Each scene shows the same named points in several views. A view is turned or mirrored, shifted and resized as a whole, has a little noise and may leave points out.
In the rows, zero is written as 128.

Scene 1
View 1
(204): [126 171 124 105 116 138  85 104 150 169  64 105  75 158 131 123 128 145
 112 134 153 113]
(138): [127 176 129  99 132 132 121 122 104 137 116 142 115 166 166 129  87 134
 140 131 115 140]
(216): [143 152 131  92 114 129  92 110 139 156  75 130  98 157 139 113 118 121
 137 137 131 111]
(112): [142 138 152 133  84 134 118 114 146 151 152 171 105 148 144 130 127 119
 139 126 102 112]
(139): [125 172 118  95 122 138  89 106 152 174  66 101  76 152 131 123 127 146
 118 134 152 114]
(36): [148 149 146 102 111 123 112 120 109 128 110 164 124 169 160 116  94 108
 151 133 103 126]
(95): [121 171 109  80 134 140 110 116 148 179 100 110  87 136 142 127 122 145
 138 134 137 120]
(77): [120 190 112  79 149 133 106 117 112 151  73 107  99 164 157 123  93 145
 131 136 139 138]
(18): [169 110 176 134  69 119 113 116 125 118 147 209 135 168 153 113 110  81
 160 128  79 107]
(212): [148 142 145 108 101 125 105 115 131 143 109 158 112 159 147 117 113 111
 145 132 111 113]
(191): [123 162 122 100 122 141 137 125 138 169 162 148 105 131 155 137 115 136
 152 128 105 127]
(57): [127 151 128 126  85 148  81  96 202 202  90 107  49 128 105 128 172 149
 104 129 159  87]
(189): [146 145 170 150  80 127 111 111 118 117 136 183 116 180 156 127 105 112
 129 123 101 122]
View 2
(95): [165 144 117 109 152  86 127 107 107 113 134 147 143 106 135 111  99 126
 165 129 145 110]
(204): [136 137 115  98 156 103 137  93 102 133 122 134 156 115 133 118  84 105
 137 148 143 117]
(57): [128 127  83  63 169 103 105  86 118 142 127 125  95 108 143 129  46 104
 132 149 148 110]
(212): [122 132 122 121 144 114 150 131 118 121 122 118 134 106 136 137 127 115
 170  86 141 147]
(216): [131 135 126 116 158 108 142 106 113 123 125 122 150 114 130 130 110 118
 155 118 145 135]
(139): [145 141 116 100 158  97 134  92 102 128 125 138 155 116 132 115  85 111
 142 149 146 112]
(189): [ 97 128 108 116 115 132 171 160 107 134 112 122 131  97 149 139 133  94
 172  63 126 160]
(112): [118 130  99 106 128 117 141 150 119 125 125 127  99  93 150 138 116 108
 178  70 134 145]
(191): [162 143 104 114 126  90 133 147 112 107 136 154 114  90 148 114 120 126
 194  81 136 119]
(77): [161 150 135 128 142  91 155 109  93 114 125 152 189 114 129 104 116 118
 160 133 140 112]
(18): [ 90 121 119 129 132 136 160 164 131 121 118  98 104  97 143 161 152 112
 189  35 135 181]
(138): [147 146 127 132 123 100 163 140  98 113 123 150 167 102 138 112 135 114
 179  94 131 130]
View 3
(189): [115 113 125 108 114 117  84 119 157 140  68 127 155 140  63 129 157 126
 109 141 129 132]
(112): [126 114 110 100 110 115  96 119 145 164  73 130 150 139  82 115 150 132
 122 135 129 156]
(95): [142 143 131  94 137 117 120 124 116 144 119 129 148 131 129 105 160 138
 109 137 120 184]
(18): [105  93 115 121 106 128  98 123 156 154  53 132 143 143  34 104 150 141
 112 143 131 133]
(139): [151 130 151  82 140 124 117 125 117 135 127 129 152 122 126 126 167 134
 117 141 115 183]
(77): [130 154 148 105 151 118 115 126 120 113 125 124 151 133 127 110 170 131
  90 143 119 163]
(138): [116 149 129 116 137 111 101 122 135 124  98 123 152 142 106 106 162 129
  89 140 127 145]
(191): [124 146 100 108 122 104 105 121 132 159  88 126 149 145 115  93 148 132
 106 130 132 167]
(36): [112 125 132 120 130 124 106 125 140 129  86 128 146 140  75 102 160 137
  95 144 126 141]
(204): [151 125 156  80 139 125 113 124 120 134 124 130 153 120 121 134 168 133
 119 142 114 179]
(57): [172 104 139  56 119 125 115 121 119 174 117 136 154 115 124 142 158 135
 152 135 113 207]
View 4
(191): [145 172 126 117 163 133 120 130 162 133 157 140 141 138 105 140 121 125
 118 153 112 140]
(189): [130 101 108 117 121 100 137 158 172 128 141 149 162  91 112 111 107 125
 144 151 107 140]
(112): [132 138 113 110 137 107 150 137 170 132 163 130 160 104 113 124 126 124
 129 146 108 145]
(77): [127 142 150 129 156 160 107 167 144 136 109 153 133 156 142 159  96 162
 101 162 108 103]
(36): [144 126 109 121 143 124 123 181 161 130 134 159 158 120 130 133 107 137
 138 150  99 129]
(138): [139 136 130 127 149 138 105 161 157 130 123 160 139 136 118 137  97 139
 124 161 110 123]
(139): [103 144 158 117 151 152 146 151 143 142 127 121 144 146 159 167 117 170
  83 152 106 104]
(204): [100 135 159 118 145 148 152 153 145 141 126 121 146 140 159 162 115 171
  83 153 107 104]
(216): [122 138 131 116 148 140 144 173 150 139 134 135 158 136 157 155 118 160
 108 146  98 113]
(212): [135 132 113 115 143 122 142 170 160 134 145 142 163 120 138 138 119 141
 127 145  98 128]
View 5
(18): [116 114 138 147 107  83 171 117 124 123 139 158  74 112 166 133 168 161
 127 125  89 130]
(57): [111 130 134 111  95 114 158 117 120 158 153  75 178  98 108  81 138 110
 105 163  94 132]
(95): [121 128 143 124  98 127 148 145 126 146 142  94 151 115 132 123  99 112
 111 117 107 150]
(36): [117 120 148 139 109 112 148 139 131 119 141 134 100 121 149 140 131 153
 119 109 100 153]
(77): [115 126 154 126 105 142 128 155 136 126 145  98 143 126 124 137  95 134
 108 103 110 171]
(204): [111 129 147 116 105 130 137 137 130 132 153  85 159 112 111 106 121 133
 106 133 101 158]
(112): [109 110 137 142  96 102 169 115 128 146 138 138 116 116 148 127 144 134
 121 134  92 128]
(216): [124 134 146 121 111 113 142 143 123 123 149  99 127 109 131 115 127 142
 112 121 102 156]
(139): [114 130 147 116 104 130 138 140 128 136 150  83 161 112 113 108 114 127
 106 129 104 157]
(191): [116 113 139 143  88 118 165 132 130 157 131 130 128 123 153 143 106 110
 119 115 102 134]
(212): [118 123 143 135 106 106 154 133 126 127 143 123 112 113 144 126 137 145
 118 121  98 145]
(189): [ 98 104 144 146 103 109 156 115 138 126 143 151 103 124 143 136 157 163
 120 131  90 143]
(138): [110 114 150 140 102 131 142 142 140 129 139 130 121 130 141 148 108 140
 116 104 105 159]
View 6
(36): [138 141 110 109 123  78 143 155 134 144 125 128 158 102 128 121 137  93
 130 142 155 146]
(77): [130 174 119 144  88 109 111 154 188 122 105 166 164  99  91 115  97  52
 105  92 144 133]
(216): [142 148  94 121  93  98 131 161 172 123  99 121 175  98  70 105 138  81
 107 131 133 124]
(112): [134 133 118 103 141  93 136 157 101 124  97  56 182  98 116  97 127 102
 134 147 134 116]
(18): [143 111 104  79 152  62 167 156  86 155 127  69 166 103 141 114 170 130
 153 187 153 141]
(57): [139 148  96 124  83 137 108 168 170  92  43  42 218  88   4  62 122  80
 102 126  89  68]
(212): [139 138 104 106 119  87 140 158 136 132 109 103 171 101 103 109 140  95
 123 146 142 131]
(138): [130 158 125 128 118  93 126 152 146 130 117 141 159 102 128 119 105  71
 123 113 151 140]
(139): [137 164 104 136  77 122 111 161 191 111  77 122 186  93  45  91 113  62
 101 108 119 103]
(95): [133 166 107 140 101 107 109 163 168  88  87 111 180 100  74 102 100  59
  84  93 129 122]
(189): [134 130 131  97 137  95 144 148 107 172 112  92 170  95 132 105 134 109
 172 166 145 118]
(204): [137 161 105 132  77 126 112 159 191 124  77 121 188  92  43  90 116  69
 112 116 118  99]

Which points are out of place in each view (at most two, in the order of its rows)? Write - if all are in place.
view 1 | -
view 2 | -
view 3 | -
view 4 | (189), (112)
view 5 | (216)
view 6 | (138)
